Points, in no order, along strands that fork, close into loops and pass close to each other.
Two points are linked if the straight distance between their rows is under 68.1. Some points are linked to none.
Kor: [  0   0  -8   3   6   3 -29  20   0 -13  -4  22 -25   9  21   9 -14  -3
   9  26]
dulim: [ 31  40  22   9  -3  29 -19  10  -1  -9 -18  48  17  15  39  -8 -27  13
  -8  11]
fezem: [ -4 -38  -5  17  18 -12  -2  -1  12 -13  24 -29 -40 -27 -29  20   9 -20
   8  15]
Fakod: [ 16  28   2 -17 -16  26  -5   9  22   3 -27  34  14  15  33 -26 -24   5
 -15  14]
Supi: [-17  11  10   5  16  38  23   7 -30 -12 -36  24   3  21   0  13 -17  24
  30  -4]
kaliz: [-33   0  -2  32  -6 -12  32 -24  -9 -14  30 -39 -22   2 -30   1   4 -27
 -25 -16]
fedaf: [ 30  -4  17  -9  15   4 -19  -8  49  32  47 -20  -7 -44 -16  -5  15 -15
  -6   2]
saz: [ -6  -4 -37 -12 -27  -5 -15  11 -27  -5 -26 -12 -24  -3  43   1 -32 -33
 -29  -6]
rogi: [-10  46  37  55  13  14   0   8   4   2  26 -15 -29  17 -15  38 -24   9
  11 -16]
rer: [-17 -22 -24 -30  -7   4   3  16 -11  -8   5   3 -18 -16  18 -34 -27 -26
 -14   2]
Nofir: [ 27   1 -17 -32 -11  -1 -23   0  23   5  17  26   6  -8   7 -35  -3   6
  -5  32]
fidul: [ 18  15  13 -12  -8  25  -9  21  -6 -22  -7  52  25 -23  41 -46  -4  -5
  -1  32]
mir: [-10  24  22  14  11  27  22 -15  34  49  -7 -14  -9  23 -40  15 -16  33
  15 -16]
pafa: [  0 -23  18 -10  10  -7   8  -9 -10  10 -13  -3  37 -23 -24  16  48  23
  51 -11]
molu: [-23   1  16  30  31  30  23  -1 -30  17 -41   6  -2 -12 -27  27  29  44
  60 -23]
Tabel: [ -3  34  46  35   9  -3   4  10  -7  12  16  -3 -10   3 -27  25   0  27
  29 -18]
rimu: [-11 -13   7  -7  -9  11  20  -8   0   4  -2   4  20  13 -14 -25  10  10
  11   4]
pumu: [  4   6  12  -7 -21  13 -11  15 -44 -26 -36  39   9  13  47  13 -18  -1
  -2   6]
lubi: [  4   4 -18 -26 -26 -14  -6  -8 -19  -5 -41  16  30  26  36   0  -8   8
   0  -3]
kudi: [  6 -21   7   0  -3 -11 -28  -6  28  12  23 -15 -10  -3 -14  28   6   3
  10  33]
moru: [ -5 -22 -17 -28  -1  21  -4  15   8  -2 -11  14 -32  11  20 -15 -24 -10
  -2   9]
dupi: [ 13   4  -8  18  -3 -40 -23   2 -18 -53  34   1  20 -34   5   4  31 -28
   1   1]
Sev: [ 44  26 -18  24   0  -7  -9   7  17 -31  17 -15 -27 -45 -13  13  -1 -18
 -10  13]
vegel: [-11   0  18   9  14  46   9  25 -14 -12 -26  28 -27  25  20  18 -29   8
  23   5]
led: [ 21  -4 -16   7  -6 -41 -39  -3 -12 -34  26   0   6 -22  10  23  22  -9
  -1  28]
Fesud: [ 27   2 -40 -37  -6   6 -22   3  32  24  18   7 -17   7  10 -23 -15 -16
 -27  18]
mogud: [ 14  11 -31 -36 -39  -9 -21   7  -6  -8 -18  26  23  14  49 -18  -9 -13
 -27  10]
seto: [ 22 -14 -38   0 -28 -18 -15  23 -22   7 -44 -30 -20   8  49  26 -27 -27
 -43 -24]
faved: [-34 -10   5  15  35  22  19 -25 -20  53 -40  -6   2 -16 -34  17  19  62
  36 -14]
Poviv: [  0 -22 -30 -40 -15 -23 -25   6 -19  -7 -40  21   0  31  41  19 -12  -3
   4  17]
Zaf: [  5  21  56  22  -3 -19   8 -14  31  31  45 -30 -11 -22 -17  31  16  19
   6 -14]
tipel: [-10 -28 -53 -27 -20  -7   2   6  -9   1  -9 -13 -30 -19  18 -21 -30 -38
 -31 -18]
befud: [ 13 -30  26 -36   6  17 -19 -19  47  36  18 -39  18 -18 -22   9  16  14
   8  31]
nilav: [  3   8   5  25  13 -22  -6  16 -17 -42  31  -4   6 -46  18  -8  22 -37
 -20  -8]
Lolu: [ 29  22   3 -17 -14   7 -13  14  21  -5  12  32  27 -17  26 -58   5   0
  -4  19]
pevo: [ 25  26 -19 -13 -28   2 -24  17 -15  -7   7  23  -3 -15  49 -19 -21 -18
 -36  14]
teb: [ -2   1 -17  -4  -7 -31   4 -14  16  22 -11 -25 -18  44  15   7 -14 -15
 -33 -18]
minu: [  0 -12 -26 -18   3 -45 -14  -7 -26  -6 -20 -23 -13  53  18  39  -6  17
 -12 -22]
les: [-35  24  -4  48 -13 -15  19 -17 -24 -29  17 -20 -20  10  -9  22 -22 -16
 -27 -23]
nutul: [-17  10  38  30   3  15  41  -5  20  21  25 -20   1   8 -30 -25  13   7
  -3 -30]
Tafon: [-12  -8 -19 -25 -10 -32 -13  -9 -31 -10 -26  -3   7  54  -1  36 -11  19
  21 -18]
kiril: [-14 -26 -17 -20   7  19  15  -9 -27  -8 -55  44  38  -5  15 -22  -2   1
  21  17]
rem: [-32 -50   2  -5   9  12  24  12 -15  -8   5  -8 -24   6 -17 -16  18 -12
  15  -2]
Fuseg: [-20  22  15  -6 -11  26  26   1 -13   4 -38  21  19  24  18 -20 -25   3
 -18 -24]
Ketoz: [ -4  11  24  61  21   1  -4   2  15  -2  19 -27 -40 -15 -18  28 -11  -9
  12   1]
luma: [ 15  28  28  46   2 -38  -3 -12  21 -15  45 -29  27 -31 -12   0  27 -27
 -18 -21]
Gemis: [ 17 -16 -20  -4  -8 -37 -41  -7   3 -12  23  -6  -6   3   0  38  15  10
  12  39]
rirub: [ 28 -10 -41 -15 -17 -19 -29 -18  27   9  43 -14  -2  -5 -14  20   6  -5
 -31  30]
Nopu: [ -4  15 -25  14 -26 -36  -9 -19 -11 -14  20  -7   3  19   4  13 -14  -9
 -26   5]
vugap: [ -8  49  -2   3 -18 -30  -5  -7 -43 -10  10   8  25  38  -8  26  -2  17
  -2 -17]
potal: [ -8  29 -21  35 -16 -33  -8 -19 -22 -24  20 -19 -15  11 -12  46 -13  -7
 -16 -11]
lor: [  1 -37  16   0   8 -11  -5   1  -1  -3  17  -7  15 -16 -10  10  31   6
  34   2]
zera: [ 20 -21   7 -28 -16   5 -20 -18  42  33  28 -29   2  16 -28  17  -1   6
   0  25]
riz: [ 15  -3   4  -1  14  20  -2  23  17  -1  20  12 -24 -24  19 -45 -11 -13
 -17  11]
Puved: [ 33 -37 -37 -31  15  -2 -20   7  18  -7  34   1 -23 -39  -9 -17   0 -10
  -7  24]
tanip: [ 20   3 -44 -19 -13 -49 -17  -3  -2  -3 -16 -16   7  35  36  21   2   7
 -29  -4]
rudav: [  0  41  24  11  -8 -23  -8  -5  -7  10  13   4   5  11 -23  31  -6  34
  36  -3]
Dibit: [-34 -19  14  26  11  10  17   9  -5  -9   5 -10 -17  28 -19   2   8   5
  23 -10]
Bagi: [-23 -27   5  -6   9   2  19 -29 -27  -5 -21  10  65 -22 -25  -1  36  22
  28  -7]
Tusim: [ 12  12  48  10  -7  10   2 -17  37  48  26 -17   9 -19 -24  12   6  28
  -1   6]
dudaz: [-11  -4   6 -15 -11 -24  13 -28 -34 -18  -3  11  77   0 -19 -15  29  10
  17  -8]
gimol: [-25  33  27  26   3  17  31  -3  17  20  12 -22 -11  31 -41   4 -21  18
  -9 -31]
gideg: [ 20 -16  20 -29   0  15  -2  -6  35  32  28 -30  27 -26 -17 -13  26 -12
  -9   8]
dineg: [-34 -20   5  12  22  41  50  -9   9  26 -22 -12   3  11 -48  -8  11  28
  15 -20]
Dila: [-27   6  11  33  25  26  43 -24  -8  50 -22 -13   3  -7 -51   5  23  47
  17 -26]
fefa: [ 21  17 -21   6  -3  11 -17  19   1 -16  11  15 -24 -32  27 -22 -25 -20
 -28  22]
kub: [-24  -7  23  19  14  43  41   1  24  17  -3  -4 -11   5 -24 -31   1  10
   6 -17]
zisid: [-11  -5  11   5 -20 -33  -1   0 -23 -41  20   8  39 -14  14  -9  43 -19
   6 -10]
fonub: [ 22  12  30  17 -10 -15 -16   5  10  -1  32   2  19 -12   6  -2  14   5
  -4   1]
legim: [ 22  10   3   6  23 -14  -8  18  16 -23  34  -6  -3 -50   2 -15  25 -39
 -10 -15]
Katib: [  5  -3  -9  33  19   8   2   8  16 -21   9 -24 -64 -22 -20  17 -15 -19
  -1  15]
Puv: [ 10   8  -3  10 -13 -32 -23  -4  -6  -3  16   2  11  21 -10  29  -3  17
  25   9]
Sim: [  8 -25 -33 -33  -2 -15   5  -3  39  30  -3 -27 -27  30   1  -5 -14 -16
 -33  -2]
mamub: [-26  -3  16  19  21  10  16   1 -16  -7 -15 -10   3   5 -27  16  23  28
  49 -17]
kulil: [ 22  -3 -49 -33   6  -7  -8   3  35  19   1  -8 -55  -1  10  -6 -21 -26
 -38  10]
puf: [-18 -36 -12 -12  29  39  26   1 -13  -4 -56  32  20 -16  -1 -37  24   2
  24  13]
nuriz: [ -4   2  27   7  -8   7  16 -11  26  43  13 -17   5  12 -32  16   0  21
  22   0]
Volov: [  5  10   0  -8  14  45   8   6  19  10 -42  40  17   8  10 -31 -22  17
   6  24]
vuv: [  4 -33 -42 -39  -3  -2 -14   8  -8  -6  27   7  -8 -27   5 -37  -2 -23
 -16   6]
kas: [ -1  29  50  26  11  28   5  29  -8 -20  14  17 -14  -9  25 -20 -22 -17
 -13  -9]
feko: [  0   6  23  -7 -21  24   1  14 -35 -35 -14  38  18 -13  52 -26 -11 -16
  -1  14]
dolid: [ 16  27  14 -10 -12  32 -11  20 -15  -4 -33  40 -14  33  53  13 -36  -2
 -11  -4]
gav: [ 25 -31 -40 -31  -1 -22 -30 -10   7 -12  39 -13   5 -24 -14   0  12  -9
 -16  35]
leze: [ 21   3  10   2  31   2  -6  15  39   8  40 -12 -20 -51 -19 -24  23 -36
 -13  -9]
Det: [ -6  19  13   8 -11  -8   6  -7   4 -17  12   8  28   0  -4 -19   5   8
   1  -4]
dof: [-20  -4 -13 -11  13  -4  11 -13 -14  17 -38   6   8  28 -35  36  -8  36
  33  -5]
doba: [ 10  32  49  43   4 -36   1 -14  16   9  43 -29   8 -39 -17  32  27  -4
  -4 -22]
gufa: [ 21  -5 -37   6 -20 -38 -16  -4 -22   9 -38 -44  -2  29  48  15  -9  -8
 -39 -23]
Rukez: [ -3 -29 -24 -35  -3  -5 -25  10  -5 -11 -13  13 -15  19  15  25  -7  12
  24  30]
vit: [  5 -18   4 -13  21  46  -2  20  15   1 -31  35  -6 -12   9 -26   0  11
  29  29]
sar: [ -4  10  30  21  18  31  14  30  18   1  14   7 -30  -7   6 -35  -1 -19
  -9  -1]
Logof: [ 36  38  13  41  -8 -21 -19  -8  25  -9  44 -11  12 -33   0  -3  11 -16
 -24   4]
vap: [  2 -38  11  -2  22 -19 -18   4  11   1  32 -31  -7 -32 -17  14  38 -23
  14  -1]
rulu: [-25  13   4  -6 -21 -10  25 -22  -7   3 -22   1  20  33   2 -16  -8   0
 -18 -35]
Vudo: [-16 -23  10  -4  -3 -20  25  -6 -27 -37  -2   4  59  -5   4 -36  37 -12
  14 -26]
Labez: [-34 -31  -6  18  38  58  28   0 -14   6 -47  27   4 -10 -10 -22  25  23
  22   2]
napip: [-13  15  -1  -3  32  17   3  -5 -34  14 -49  29  16  17 -21  27 -12  37
  35  -2]
zem: [  1  14  36  12   7  47   7  40 -10 -12 -11  29 -31  -1  36   2 -25  -8
  -6   8]
zigaz: [-22  15 -10 -21   9 -24  11 -19 -40  14 -35  -8  15  49 -30  37  -5  21
  32 -31]
luto: [-24 -16  -3 -18   2  29  34   8  27  25 -16  -8 -21  23 -16 -29 -14  -4
  -9  -9]
dip: [-15 -17 -18 -38 -19   0   0 -10 -41 -22 -40  28  28   7  26 -18  -6  -1
  13  12]
lobi: [-16 -20  -9 -26  11  18  26  -5  13  13 -31   7   2  20 -24 -11   5   8
  11   6]
Nolum: [-14  14  -7 -10 -22 -30  16 -18   6  11 -14 -23  10  49  17 -20  -5 -11
 -47 -39]
tal: [  7  -3 -22   9  -9 -23  -6  -7  10  -8  26 -16 -12  -9 -13   3   0 -21
 -26  15]

A tip is a point with one link. Name the tips that can be reached along the links from each point below, in the order of the rows.
luto -> rem
Nopu -> kaliz, Labez
Fakod -> Fuseg, vit

A fork is a point with three links, a tip a point with one. Leave the first point through the second and follow the links. Name the first fork or tip that comes.
doba, luma -> kub
rudav, Tabel -> dupi
dupi, nilav -> Gemis
zem, vegel -> rer
Fakod, dulim -> Fuseg
vuv, Puved -> kaliz
vegel, zem -> lubi
Fesud, Nofir -> vit

A piece is two or more points that can be reached from each other along the links. Count, over all rows, the pieces, the separate loops (a circle has one, a figure eight two, a Y none), the forks (points with three links) and the tips (points with one).
pieces -> 4
loops -> 4
forks -> 5
tips -> 5
